A landscape with many valleys, sampled at points; each row gives a point and its height.
From any point a ball rolls to the lowest of the 5 points nearest to it. It stops when none of these is lower. Distance is the straight distance between rows; heights are no part of it.
<26> height 6.94: [ 13  -4   6   5  -6   9  -5 -15   3  -6 -31   4  14 -12  -2 -12 -11   3
  15   6   8  54  15   0  18 -10  27  17  12 -14 -34]
<523> height 3.31: [ -6  -9  -6  15  -3  -3   0  22 -13  -7  18  -4   5   4   6  22  11 -13
   4  -2 -15 -24  -9   8  -4  18  -3  -3  -9  24  13]
<555> height 4.64: [-13   0   4 -15 -16  -6  -3   4   0  -1  27  -6 -14  -3 -14   3   5  -6
   1  -5 -10 -31 -15  19  -6   4   0  -2  -6   3  13]
<1204> height 6.66: [ -5  -9  -9  40  -3  11   0   0  -4 -23 -11  21  23 -15  -2  14  -3   1
   3   5   1  53   9  -7  11   7  26   7  21   5 -35]
<1351> height 5.84: [ 14   8  12 -20  -4  -2   1 -19  -2   6 -10  -8  -8  -6   1 -30  -1   6
  10   2  11   1   6  -2   9 -21   4  10  -7  -4   4]
<1265> height 2.98: [ -1  -5   1   3   0  -7   9   5  11   0  14   7  -9   4   8  -1  -8   0
  11  -3  -2 -37   8   9   6 -16  -5   4  -9   4  18]
<278> height 2.00: [ -2  -8 -17  23 -25   4 -24  36 -13 -18   5  -5  27  42  21  43   9 -17
  -8  -4 -14  12  -2  -8  -7  32  -4 -26  25  56   0]
<1322> height 6.40: [ -2 -14 -18  37   8  10  11   8   9  -1 -19  23  19   2  19  17 -30   6
   8  12  17  40  25  -6  19  -2  15  13  36 -21 -30]
<620> height 2.24: [ -8  -6  -1 -12 -38 -10 -41  32 -10 -16  23 -22  21  11  -9  28  25 -17
  -6   6 -22 -16  -6  13 -22  20 -19 -31  11  41   0]
<587> height 2.14: [  0  -4  -8  16 -35   3 -35  37 -13 -29   1  -5  39  26  13  34  22 -23
 -13  -6 -14  21  -6  -3  -3  21  -1 -28  25  54 -10]
<124> height 5.23: [ -2  17  13   0 -32   6 -20  -6 -20 -14  -5 -11  10 -14 -18   2  30  -6
 -15  -4 -13  31 -17  -1  10  30  16 -12  -6  26  -6]
<852> height 3.35: [-16   1   7 -36 -19   9 -31  10   7   0  31 -19  -7   2 -40  20  13  -5
 -26 -12 -25 -28 -37   5 -57  18 -28 -15  -4  14  12]
<74> height 4.49: [ -3  -7  -8  45  -2  14  -2  14  -9 -20  -7  18  28  -2   4  26   2  -3
  -3  -1  -7  39  -2 -11   4  25  11  -1  10  20 -24]
<1007> height 3.01: [  3  -3  -7  27 -21  12 -14  23 -22 -19  -4   2  30   8   6  26  19 -19
  -4   1 -16  17  -9  -8  -4  27   3 -15  11  39  -8]
<79> height 2.19: [  9   5 -19   1  35  -6  22  10  26  14  23  12 -26  39  25  -2 -21   6
   8   1  11 -65  29 -11 -11 -16 -25 -14 -14 -17  31]
<487> height 2.18: [  6   2  -5  20  26   2  26   7  13  17   7   7 -15  40  33  11 -29  13
  11   4  11 -42  34 -10   3 -10 -19  -2  -5  -5  25]
<722> height 2.09: [-10  -5  -9  11  11 -15  20  16  11   4  24   2 -12  23  15  17 -16  -3
   5  -7   0 -51   8   6  -5  -8 -16   0  -6   4  27]
<608> height 4.34: [-15 -14 -10 -18  11  -4   5  17  34   4  40   9 -16  18 -13  13 -17 -13
  -7 -12   3 -67  -4  15 -27 -12 -25  -6 -13  -9  24]
<1124> height 2.53: [ 26  18  10 -14  47  -6  41 -41   3  28 -15  -8 -27 -13  -2 -40   8   3
  11  -4  22   4   4   0  -2 -31  -6   7 -28 -54   1]
<302> height 4.77: [ 27  12  10 -12  15   5   8 -23 -10  11 -31 -14   1 -11   3 -25  -6   0
  16   4  11  27  14 -14   5 -17   9  14 -11 -33 -20]
<1236> height 4.57: [-24  -2   6 -38 -14  -6 -20   0   5   5  27 -11 -13 -12 -38  10   9   2
 -28 -17 -15 -19 -36  13 -33  13 -15  -5  -4   3  10]
<1577> height 4.59: [  2 -11  -6  29  17   5  14   4   3   6 -13  12   8  16  25  11 -33   9
  10   3   6   6  25  -3  11  -6  -5  10   4   1  -3]
<526> height 4.66: [-18  11  14 -17 -24 -10 -17  -9 -17  -1  -2 -15  -4 -24 -17 -16  26   7
 -14  -8   0  21 -22   5  15  20  12  -2  -3  20   1]
<1427> height 5.29: [ -7  10  11  -7 -26   1 -15   2 -21  -9  14 -15   3  -5 -17  11  22 -12
  -7   1 -17   0 -18   8  -3  24   5 -11  -7  23   0]
<437> height 2.26: [ 14   5 -10  10  35  -2  24   4  13  18   3   8 -21  31  31  -9 -21   9
  17   8   6 -42  35 -12  -4 -16 -21  -5  -9 -15  18]
<1386> height 5.45: [-12  -9 -14  48  11  14  19   5  -1  -5  -5  17  14  20  15  34 -35   8
   2   4   4  25  13  -3   9  13   4  15  22   6 -11]
<866> height 6.57: [ 10  16  10  17 -37  12 -20   3 -16 -28 -10  -6  31  -3 -17  16  35 -19
  -9  -3 -11  36 -13  -7   7  27  15 -12   2  36 -17]
<632> height 5.37: [ -8   7  11 -19 -18  -8  -9 -15  -1   4   6  -6 -14 -10 -10 -16   5   5
   1  -5   2  -8  -9  10  12  -3   8   9  -2   8  12]
<650> height 4.00: [-18 -10  -5 -20   3  -1  -5  17  16  -1  42  -1  -8  11 -23  18  -6 -12
  -7 -12 -13 -58 -19  19 -35  -4 -22  -5 -12   4  17]
<320> height 2.17: [  8  -3 -13  28 -24   8 -19  31 -12 -26  -8  -1  35  27  15  39  16 -18
 -11  -5 -13  26  -6 -13  -3  28   0 -23  23  46  -8]
<169> height 8.02: [ 25   2   0  24  40  17  31   0  -4   6 -37  13   5 -15  16 -10 -16 -11
  15  33  18  39  21  -4  19 -10  17   3  15 -70 -39]
<1083> height 2.61: [  9  -7  -8  19  27  -5  20   7  10  11  -2  10  -8  23  29   2 -22  12
  10   5   5 -31  31  -4   1 -16 -16   3  -5  -4  17]
<1270> height 2.63: [-13  -9 -12   3  -1 -10  -2  31 -11   1  29 -15   1  16   8  27   9 -13
   1  -2 -16 -40  -7   4 -18  18 -12 -13  -5  15  17]
<1492> height 7.28: [  2 -15  -5  25   9   4   5  -1   2  -6 -19  18  13  -3  16   6 -18   9
  11   8   2  22  22   0  16 -11  10  12  12   4 -19]
<615> height 7.29: [ -5  -3   8   7 -10  -2  -5  -4  -9  -7   5  -1  -2  -7  -6  -3   8  -2
   7  -3  -4  -4  -3  13   9  -1  11   8 -13  21   4]
<1437> height 4.62: [-25  -6  10 -51 -14 -16 -28  -4  13   2   2   0  -9 -56 -35 -17  34  18
 -33 -18 -13   1 -45   9 -15   1  -6 -10  -2   4   1]
<955> height 4.73: [ -7  -9  -9  59  11  20  25   4  -3  -1   3  15  13  45  18  41 -44   4
   7  12   1   8  21   3   3  15   0  19  17   3  -9]
<312> height 1.81: [  3  -2 -13   9  21 -12  25  14  18  13  18  10 -16  32  23   9 -21   6
   9  -4   6 -58  28  -6  -1 -12 -21  -4  -8  -5  29]
<817> height 3.99: [-19  -7  -3 -23  -8   4 -23  19   4  -6  42 -14  -1   9 -27  24   3 -13
 -13  -7 -18 -45 -25  14 -48   9 -24 -10  -7   8  14]
<298> height 2.35: [ -3  -7  -5   2   6  -9  10  13  14   1  21   8 -14  10   9   4  -9  -2
   7  -5   0 -50   7   9  -9 -13 -11  -3 -11  -2  25]
<1384> height 4.56: [-26   8  14 -34 -20 -20 -19  -5  -4   7  -3 -10 -10 -42 -22 -24  34  10
 -23 -11  -2  14 -29   4  10  14   8  -5   0  14   4]
<1413> height 5.19: [ -4   5  10  -2 -19   0  -9 -18 -15  -8  -7  -3   6 -13 -10 -11  13   3
   2  -1  -2  26  -5   9  15   7  21   9  -8  20  -8]
<884> height 3.19: [-14  -7  -1  -1  -6  -6  -5  18  -1  -5  32  -4  -5  -1  -8  19   8 -15
   1  -3 -16 -39 -13  13 -13   5  -9  -9  -8  10  15]
<786> height 8.99: [ -2 -10   6  23   1   4   3   1  -8 -12  -9  12  13  -8   5   3  -3  -1
   9   0  -2  18   6   5  13  -2  12  11  -6  18  -8]
<1054> height 7.27: [ -7 -14 -13  37   3  10   3  -1   2 -12 -17  22  19 -12   9  12 -15   3
   9   6   5  48  13   0  19  -4  22  10  25  -6 -34]
<572> height 4.31: [-16   2   7 -52 -13 -19 -11 -11  18  12   6  -1 -22 -22 -22 -24   7  12
 -23 -15   4 -14 -28   3  -5  -7  -4   1   2  -9  17]
<375> height 6.30: [ 25   8   9  -5  25   8  12 -15   2  10 -13  -2 -10   2  13 -27  -3   3
  22  11   9  -9  20  -8   3 -27  -5   7 -14 -27  -3]
<1533> height 4.92: [-22   5   7 -35 -16 -12 -13  -4   8   7  21 -11 -17 -14 -32   0   8  -1
 -13 -10  -6 -20 -30  18 -13   8  -5   0  -5  -1  14]
<435> height 4.55: [-12  11  16 -15 -32  -8 -20  -2 -15  -8   7 -20   0 -18 -17   2  29  -4
 -18  -4 -13  12 -21   6   2  30  10  -9  -2  19   1]
<1092> height 5.66: [ -7  13  12   3 -24   3 -15 -16 -19 -11 -11  -5   8 -18 -17  -6  22   3
  -8  -7   0  43 -12   1  16  18  22   3  -5  24 -11]
<1537> height 2.06: [  2  -8 -15  34 -12  10  -8  29 -19 -14  -2  -4  26  35  19  43   7 -14
  -3   2 -14  18  -3 -17  -8  32  -1 -15  20  39  -5]
<252> height 5.91: [  0  -1   4 -40  -5  -4  -3  -9  28   4  20   8 -24   8 -15 -11 -13  -1
  -5  -3   6 -47  -7  13 -12 -15 -13   0  -9 -21  23]
<1279> height 3.49: [ 28  12  15   0  48   4  38 -28  -2  17 -18  -9 -17  -8   1 -32  -3  -1
  22   9   9   5  17   0   1 -29  -5   8 -26 -51 -14]
<863> height 5.68: [ -4  10   5   6 -16   2 -17 -20 -13 -13 -22   1  15 -18 -17 -12  12   7
  -4 -14   6  68  -3  -2  21  10  32  12   2  10 -30]
<219> height 5.44: [ -5  -8 -13  47  18  18  21   2  11   4  -5  18  12  39  25  25 -55   5
  10  23  18  19  39  -5  13   1  -6  13  27 -22 -14]
<548> height 3.85: [  5  -8  -2  14  11  -3  11   4   5   1  -3  10   3   7  18  -1 -16   8
  13   2   4 -17  24  -3  12 -17  -3   8  -5  10  10]
<1242> height 6.25: [ 15  -3   8   2  -5  -3  -3 -18  -5  -2 -23   1   7  -9   1 -19  -7   4
  12   1   6  31  10   0  16 -15  17  16   0   0 -21]
<508> height 4.60: [ -5 -13  -5  25  10  -8  21  14  -3   3   7   2  -2  18  24  17 -15   3
   8  -6  -5 -28  11   5   4   4  -5   8  -4  14  17]
<1491> height 3.95: [ 25  17   3 -29  30   2  23 -30  -2  18  -2  -8 -30   4   2 -39   6   0
  12   2  14 -15  -3  -8  -6 -25  -6   3 -19 -41   5]
<1367> height 5.78: [ -2   5   8 -33 -13 -11  -4 -18   8   8   7 -10 -18  -7  -8 -26   1   7
   6  -3   6 -15  -8   6   7 -15   2   3  -2  -2  14]
<1524> height 4.63: [-20   4   7 -35 -18 -20 -13 -10  -3   7  -1 -10 -13 -34 -15 -26  21  13
 -18 -11   4   7 -24   4  10   2  10   2  -2   8   9]
<976> height 3.94: [-15   8  12 -24 -31  -8 -24   2 -12  -2  19 -23  -3 -15 -28  10  27  -3
 -20  -3 -17  -2 -26   8 -13  25  -2 -14   2  12   5]
<1202> height 7.02: [  1 -14 -12  32   1  10   0   1   2 -13 -22  23  21 -17   5   2 -14   4
  10  11   8  54  17   0  22  -6  30   8  32 -20 -43]
<753> height 4.02: [ -5  -7  -7 -21   4  -7   4   7  28   5  30  11 -17   9 -10  -1 -15  -5
  -1  -7   3 -60   0  15 -15 -18 -18  -7 -12 -11  26]
<1420> height 3.84: [  2  -5  -8  35  25   7  21   1   8   8  -9  11   6  44  30  19 -46  15
  10  11   9 -10  38  -6  10  -1 -10  16   7  -3   2]
<622> height 2.36: [-18  -7 -11   9   4 -13  11  26  -2  -1  31  -8  -6  18   8  24  -3 -12
   4 -10 -13 -47  -3  10 -13   6 -14  -5  -7   9  24]
<361> height 3.42: [ 10   0  -3  37  27  11  27   1  10  11  -1  11  -3  53  30  19 -47  15
  14  15   8 -25  45  -7   6  -3 -20  11   5  -8   8]
<1250> height 3.52: [-12  -8  -2 -10  -5  -5   1  14  10   0  32   0 -14   4  -9  13  -1  -5
   2  -6  -9 -50  -9  18 -13  -4 -13   1 -11   3  19]
<1137> height 2.93: [ 10  -1  -5  22  31   0  25   3   7  11 -10  10  -2  33  32   7 -31  14
  13  11  10 -14  40 -13   6  -9 -20   3   2 -11  10]
<1522> height 4.58: [-21  -9  13 -59 -18 -16 -31  -8  15   2  -4   0 -10 -64 -37 -34  43  15
 -32 -16 -12   3 -41   8  -4 -11   8  -9   0  -1  -3]
<439> height 7.09: [ -1   4   8  10 -20   5  -8  11 -15 -13   6  -5  11  -8  -5  13  20 -12
   0   2 -19   8 -10   7   3  21  12  -8  -9  27  -2]
<1252> height 4.67: [-27  -7   9 -54 -13 -17 -22  -4  15   6   7  -1 -13 -48 -38  -9  21  12
 -38 -24  -7  -7 -47   7 -22   6  -7  -7  -3   0   7]
<330> height 5.65: [  1 -10  -3  59  17  24  29   2   5  -1   6  15  12  59  23  40 -53   1
  11  24   7 -12  32   8   8   5  -9  14  15  -1  -2]
<1175> height 3.21: [  9   0  -5 -22  11  -5   5  -1  27   6  22  11 -22  10   1 -12  -8  -4
   6   1   8 -56   7   7  -8 -22 -13  -5 -12 -16  26]
<1198> height 6.36: [ 24  -1   2   9  36   9  18  -9   1   3 -23   4   2  -2  19 -18 -14   0
  19  20   6   7  30  -7   4 -24  -7   6  -7 -37 -17]
<1169> height 6.17: [ 10  21   4  25 -36  18 -22  -6 -12 -31 -18   6  31 -16 -22  17  28  -9
 -14 -10  -4  65  -9 -13   9  24  21  -6  11  23 -27]
<566> height 4.54: [  3   9   6 -40  -8 -13  -2 -18   5  16  -8 -14 -14 -17  -3 -37   8  12
  -3  -2  14  -3 -12  -6   3 -18   3   5   1 -12  13]
<1273> height 4.32: [  5   4   1 -60   0 -14  -9 -11  10  19 -14  -5 -17 -38 -11 -48  20   8
 -16  -5  13  -5 -28 -13  -2 -21  -3   0   5 -19  12]
<1314> height 7.25: [  7  10  -1 -48  -4  -4  -4 -13  14  13   6  -2 -27  -3  -7 -29  -4   4
  -7  -1  12 -27  -8  -1  -5 -19  -7   0  -6 -26  19]
<1379> height 3.82: [  0  -9  -1  14   4  -5  12   8   4  -1   4   6  -3   5  15   3  -8   1
  11  -3  -2 -26   7   6   9 -12  -1   4  -9  11  10]
<1407> height 1.80: [  2  -5 -14  19 -11   3 -11  33 -19 -11   2  -9  18  29  19  37  12 -13
  -3   2 -17  -5  -5 -10  -7  33  -3 -21  10  39   6]
<1088> height 3.34: [ 16  13  -1 -45  22  -5  14 -24   4  23 -11 -10 -28 -17  -2 -47  15   2
  -9  -3  23  -6 -16 -14  -7 -21 -10   1 -14 -42  12]
<100> height 4.35: [ -8  -9 -12  48   5  11  10   8  -8 -11  -5  14  15  10  13  30 -14   1
   2  -1  -4  30   1  -8   1  21  10   6  10  19 -11]
<757> height 4.74: [ 29   1   9  12  55   7  34 -17  -2  11 -21   0  -2  -9  12 -17 -12  -4
  24  17   7  10  27  -2  10 -24  -3   6 -15 -51 -22]
<830> height 0.93: [-12   2   6 -42 -11 -10 -12  -8  15   9  16  -2 -25  -8 -20 -13  -2   4
 -10  -9   4 -28 -18  11  -5  -6  -6   0  -1  -9  19]
<855> height 7.77: [ 22  -4   5  10  15  12   5  -8  -2  -3 -35   7  15 -13   6 -12 -18  -3
  16  14  12  44  21  -7  19 -17  22  10  14 -39 -37]
<399> height 5.04: [ -8 -11  -7  36  14  -3  16   8  -2   1   1   5   5  23  26  27 -24   6
   5  -5  -3 -11  11  -4   9   8  -2   8  -2  17   9]
<1443> height 4.87: [ -7 -10  -7  34  11   0  21   7  -5   5   7   3   0  35  27  27 -28   0
   7  -1  -6 -20  12   2   3  11  -6  10   3  17  16]
<1199> height 4.99: [ 27   7   3   1  45   6  29 -18   2  13  -8  -2 -17   5  13 -30   1  -1
  22  10   4 -18  22  -5  -4 -28 -13  -1 -21 -37  -2]
<1126> height 2.90: [-10  -6  -2   1   3  -9   7  13   4  -5  20   0  -8   8   5   7  -2  -7
   5  -3 -11 -35  -3  14  -2  -4  -4   0 -11   7  22]
<1295> height 0.84: [ 11  16  -1 -52   9  -7  -1 -15  13  22  -6  -8 -28 -13  -4 -44  12   4
  -7  -1  19 -17 -19 -11  -7 -20  -9   2  -2 -35  17]
<1248> height 6.67: [  7  -8   3  14  -2   4  -4 -12  -1 -13 -19  11  18 -13  -3  -7 -10   3
   9   0   4  51  13   1  20  -8  25  14   8  -1 -33]
<266> height 1.11: [ 22  17   2 -26  31  -3  22 -32  -2  25 -12 -15 -24  -7  -3 -42  11   2
   9   1  18   1  -5 -10  -4 -24  -7   6 -23 -44   7]
<1002> height 4.46: [-18   3   8 -28 -20  -4 -18  -2   0   1  28 -13 -12  -6 -31  12  11  -4
 -11  -8 -17 -24 -27  15 -23  11  -8  -6  -6   6  13]
<782> height 4.45: [-23   8  11 -36 -22 -13 -23  -2  -4   6  13 -14 -10 -31 -25  -4  27   9
 -30 -14  -9   3 -33   7  -8  19  -2  -7  -3   8   5]
<737> height 4.70: [-10   5  11 -18 -20  -8 -10 -16 -12   3  -3 -11  -8 -19  -8 -21  13   8
  -6  -4   6  15  -9   4  15   1  14   6  -3  11   1]
<311> height 2.54: [  5  -2 -10  42 -11  16  -8  22 -16 -18  -4   6  26  17  10  35   8 -12
  -5   0 -11  28  -6 -15  -8  31   6 -13  14  32  -9]
<1477> height 5.95: [-12  -8 -14  48  10  10  14   8   2  -2 -11  21  14  11  21  23 -38   8
   5  11  11  33  21  -4  11  10  10  13  27  -9 -21]
<1078> height 5.59: [ 25  13  -5 -25  34   5  19 -17  15  10  11   1 -34  17   5 -34   4  -3
  10   5   7 -40   5  -2 -12 -27 -15  -7 -22 -41  13]
<1112> height 6.64: [  4 -11 -19  33  19  11  16  10   3  -1 -26  19  15   1  27   6 -32   5
  12  22  22  37  28 -10  20  -8  11   8  34 -37 -29]
<153> height 5.13: [ 31   9  13  -3  33   9  23 -23  -9   7 -29  -8  -2 -13   3 -21  -8  -5
  16  14  10  26  20  -7   9 -20   5  13  -8 -50 -23]
<356> height 5.80: [-17  13  10  -8 -24  -6 -21 -15 -17 -10 -17  -7   9 -37 -15 -22  33   6
 -17 -10   3  49 -19  -3  22  18  22   4  -7  27 -12]
<1257> height 4.29: [-17  -7   2 -22 -10  -1 -12   7   8  -1  39  -5 -11   4 -31  18  -1 -10
  -6  -9 -12 -44 -23  22 -27  -1 -17  -3 -10   0  14]
<1507> height 7.85: [ 19  -8  -1  14  29  11  13   2   2   3 -35  11  13  -4  19  -8 -24  -1
  22  20   9  29  30 -14  12 -19   4   5  12 -38 -30]
<924> height 3.20: [-11   4   3 -22 -26  -2 -27  13  -5  -4  31 -24  -2  -1 -27  20  21 -11
 -14   0 -23 -20 -26  12 -35  20 -15 -16  -4  13   8]
<547> height 2.91: [ -1   8  11 -17 -36   0 -34  20 -14  -8  20 -24  12   1 -21  18  28 -15
 -11   3 -21  -9 -19  13 -19  21 -11 -22   4  23   2]
<423> height 2.71: [ 18   6  -8   4  33   1  19  -1  12  12   0   8 -13  19  25 -14 -11   8
  17  11   7 -35  29 -12  -2 -21 -18 -10 -14 -18  19]
<789> height 6.78: [ 19  -3   8   5   8   1   3  -9   2   2 -14   4   3  -2  17 -17 -13   7
  20   8   2  -1  23  -7   4 -21   0   9  -6  -6  -2]
<123> height 2.80: [ -4 -10 -13  37   3  10  10  19 -15  -9  -4   4  15  22  21  34   2  -8
  -1  -2 -11   9  -1 -10  -2  25   2  -5   3  28   1]
<601> height 3.92: [-17  -3   2 -16 -15  -1 -15  14  -1  -1  33 -11  -5  -5 -23  18  12 -10
  -7  -3 -20 -36 -20  16 -25  10 -11  -6  -9   8  13]
<15> height 2.05: [ -1  -2 -14  -3  17  -9  16  18  26   6  26  12 -20  24  14   3 -18  -1
   7  -3  10 -64  18  -2  -8 -17 -22 -11 -10 -13  33]
<781> height 5.10: [-15  -4   5 -38  -8  -4  -7  -3  25   6  27   3 -22  -1 -28  -3  -9  -2
 -14 -11   0 -39 -22  19 -20  -6 -15   1  -6  -9  22]
<142> height 6.79: [  5   9   9   0 -39   1 -27  16 -21 -20   3 -15  19   2 -16  16  34 -20
 -11   5 -17  12 -13   4  -3  26   5 -19   5  35  -4]
<317> height 6.00: [ 19  -6  -5  17  37   8  18   0   3  13 -22   8   6   8  27  -7 -24   5
  19  17   9   6  37 -15   4 -19 -10   8  -1 -29  -8]
<636> height 4.61: [-15   2  10 -29 -18 -16 -13 -13 -10   7 -16 -13  -1 -39  -9 -37  31  14
 -14 -14   7  26 -21  -1  19  -1  17   4   0  18  -4]
<1333> height 5.85: [ -3  22   8   9 -31   8 -24 -16 -15 -24 -25  -1  25 -26 -23   2  32  -1
 -21 -13   5  77 -12 -12  18  26  28   2   2  21 -25]
<768> height 2.37: [ -9  -7  -5  -9 -23  -1 -28  31  -9 -10  28 -18  14   5  -9  26  17 -19
  -3   5 -22 -27 -14  10 -27  22 -19 -23   5  28   7]
<1129> height 7.92: [ -3 -10  -1  32  -4   9  -1  -2  -3 -17 -11  18  19 -13   0   7  -3   3
   8   3  -3  43   9   1  13   1  23   8   6  10 -27]
<1160> height 3.22: [ 28  17   9 -14  28   3  23 -31  -7  20 -24 -14 -15 -12   2 -33   3   3
  16   6  13  11   9 -10   1 -21   0  13 -20 -37  -5]
<343> height 6.46: [  1   1  -2  35 -10  16 -10   2 -11 -26 -11  15  28 -10  -8  15  14  -4
   2  -2  -8  45  -5  -5   8  17  22  -1   5  22 -26]
<1061> height 3.04: [-10  -8 -10  26   3  -5   8  24 -14  -1  19  -3   4  20  17  32   3  -9
   2  -1 -15 -25  -4   2  -7  19  -8  -6  -6  23  14]
<1183> height 5.73: [ -2  17  10   3 -32   6 -18  -9 -21 -19 -15  -6  17 -22 -23   0  33  -3
 -18  -9   0  56 -15  -9  17  28  22   0  -4  28 -16]
<70> height 2.58: [ -9  -1   2 -24 -33   0 -42  24  -1  -7  29 -27  12   3 -26  25  19 -11
 -14   2 -22 -22 -23  10 -44  18 -23 -25   7  24   8]
<771> height 6.26: [ -1   3   5  22 -17   9 -11  -9 -11 -20 -10  12  16 -15 -10   1  11  -1
   0  -5  -3  51   2   0  14  10  28   7   0  17 -30]
<145> height 7.12: [ 10  -5 -14  28  33  15  20   8   2   6 -31  14  12   7  28   3 -28   0
  13  25  17  26  34 -12  12  -7   1   4  23 -41 -26]
<426> height 3.88: [ 11  10   2 -45   6 -13   3 -19   2  20 -19 -13 -20 -26   1 -47  16   5
  -7  -3  17  -1 -18 -17   1 -19  -6   4  -3 -22  13]
<111> height 4.78: [  5   7   6 -29 -11 -11  -6 -22  -3  13 -10 -14 -11 -18  -4 -36   7  13
   1  -6  13   8  -3  -2  15 -12   8  11   0   3   2]
<367> height 5.38: [ 11   5   1 -14   1  -4   6  -8   8   5   6   2 -14   4   6 -21  -6   3
  12   5   1 -31   9   0   1 -25  -5   2 -12  -8  16]
<500> height 7.37: [ 23  -3 -12  21  26  16  17   5   2  -1 -36  17  15 -10  20  -6 -17  -7
  12  29  17  41  20 -11  18  -9  19   5  30 -55 -36]
<1121> height 4.53: [-17  -9   8 -56 -15 -22 -21  -8  13   9  -3  -1 -11 -52 -22 -36  26  16
 -21  -8   1  -1 -36   5   3 -12   7  -4   6  -4   8]
<1475> height 6.63: [  6  -2   5  26 -14   8  -8   7 -14 -19  -4   4  18  -3  -3  15  19  -9
   0  -3 -11  24  -6   1   3  22  14  -4  -4  27 -10]
<49> height 4.65: [  2   3   6 -22 -14 -11 -10 -21  -7  11 -24 -12   3 -24  -4 -37  12  11
   0 -10  14  33  -6  -3  19  -6  12  14   0   7  -8]
<534> height 5.90: [ -2   3  -4  28 -13  14 -12 -13  -1 -18 -18  17  23 -20 -16   4   5   3
   4   0   0  69   6  -1  15   7  36   5  15  -2 -43]
<1334> height 4.47: [ -7  -1   4 -52 -10 -21 -12 -10   6  13 -12  -8 -15 -43 -13 -45  23   8
 -13  -7  11   3 -25  -5   7 -20   5  -1   5  -9   6]
<1502> height 4.52: [  5  -7  -7  29  27   7  18   4   8   8 -18  16  10  19  30  11 -40  11
   7  16  15  11  38 -12  10  -8  -7  13  14 -14  -7]
<520> height 5.18: [ -7   6   1 -53  -9 -13 -11 -13  15  15   2  -6 -28  -9 -15 -30   1   9
 -15  -9  13 -21 -19   1  -4 -15  -3  -1   1 -17  19]
<1156> height 3.71: [ -6  -6 -14  51   5  15  11  11 -17  -4   2   5  13  40  16  45 -17  -3
   3   4  -8  11  -2 -11  -5  31   0   4  15  22  -3]
<756> height 5.94: [ -5 -16  -5  35   8   1  14   7  -1  -4  -7  15  13   9  18  20 -18   6
   4   1  -2   5  15   1   8   1   4  11   0  13  -2]
<710> height 7.06: [  3  -4  11  -6 -11  -2  -1 -12  -4  -3  -3  -2   0  -4   0 -18   1   5
  10   0  -1   1   4   6  15 -11  12  12  -5  11   2]
<1414> height 2.88: [ 26  14  11 -16  48  -7  44 -41  11  29  -5  -8 -40  -3  -6 -43   9   2
   5  -6  26  -9  -1   8  -3 -29  -8   3 -26 -57   5]
<675> height 3.18: [ 20   6 -11 -11  32  -3  17  -1  20  10  14  12 -25  21  17 -23  -5   0
  15   6   7 -48  19  -7 -10 -26 -18  -9 -20 -28  19]
<986> height 2.08: [  0  -7  -6   2 -33  -2 -33  37 -12 -14  12 -17  26  19   6  29  23 -19
  -5   0 -21  -4  -3   2 -11  25  -8 -25  12  45   4]
<560> height 4.16: [-25   4   8 -44 -16  -4 -26   4   8   7  21 -17  -5 -19 -41  16  16   3
 -36 -24 -18 -11 -50   4 -44  15 -20 -16  -1   9  14]
<981> height 5.75: [ 13  14   4 -42  -5 -10   1 -19   7  12  -4  -8 -22  -6  -2 -32   4   7
   2  -1  11 -14  -7  -8   0 -22  -2   5  -3 -25  13]
<1171> height 3.77: [  0  -9  -8  32  21   4  22   4   5   8 -12  16   8  30  28  15 -39  11
   9   9   9  -1  32 -10   8  -6 -12  13   9  -3   3]
<1251> height 6.29: [  4  11   9  24 -25  14 -15  -7 -18 -25 -10   8  24 -12 -17   9  24  -8
  -7  -4  -6  52  -6  -7  14  22  26   0  -3  25 -23]
<533> height 5.60: [ -2   6   9  -2 -17  -1 -11 -21  -9  -6 -18  -4   9 -16 -10 -16   6   8
   0  -7   6  48  -1   1  20   3  26  13  -3  13 -18]
<853> height 4.41: [ -2  -6  -5  39  17   3  28   3   5   8   5   6   0  45  29  27 -39  10
   9   4   2 -25  25   0   5   2 -11  15   3   5  14]

Where does a ball stop that starts at each point below?
<500> => <312>
<1202> => <312>
<636> => <1407>
<526> => <1407>
<1054> => <312>
<650> => <312>
<1198> => <266>
<1251> => <1407>
<343> => <1407>

Call two points neighbours if one is among the 5 nearest of the other. Go from one point of each pair to the other, from neighbour to neighbour, staying as low as possible. Name the highest point that can't be avoided.
<830> / <266> => <1121>
<266> / <1407> => <1384>
<1295> / <266> => <1088>
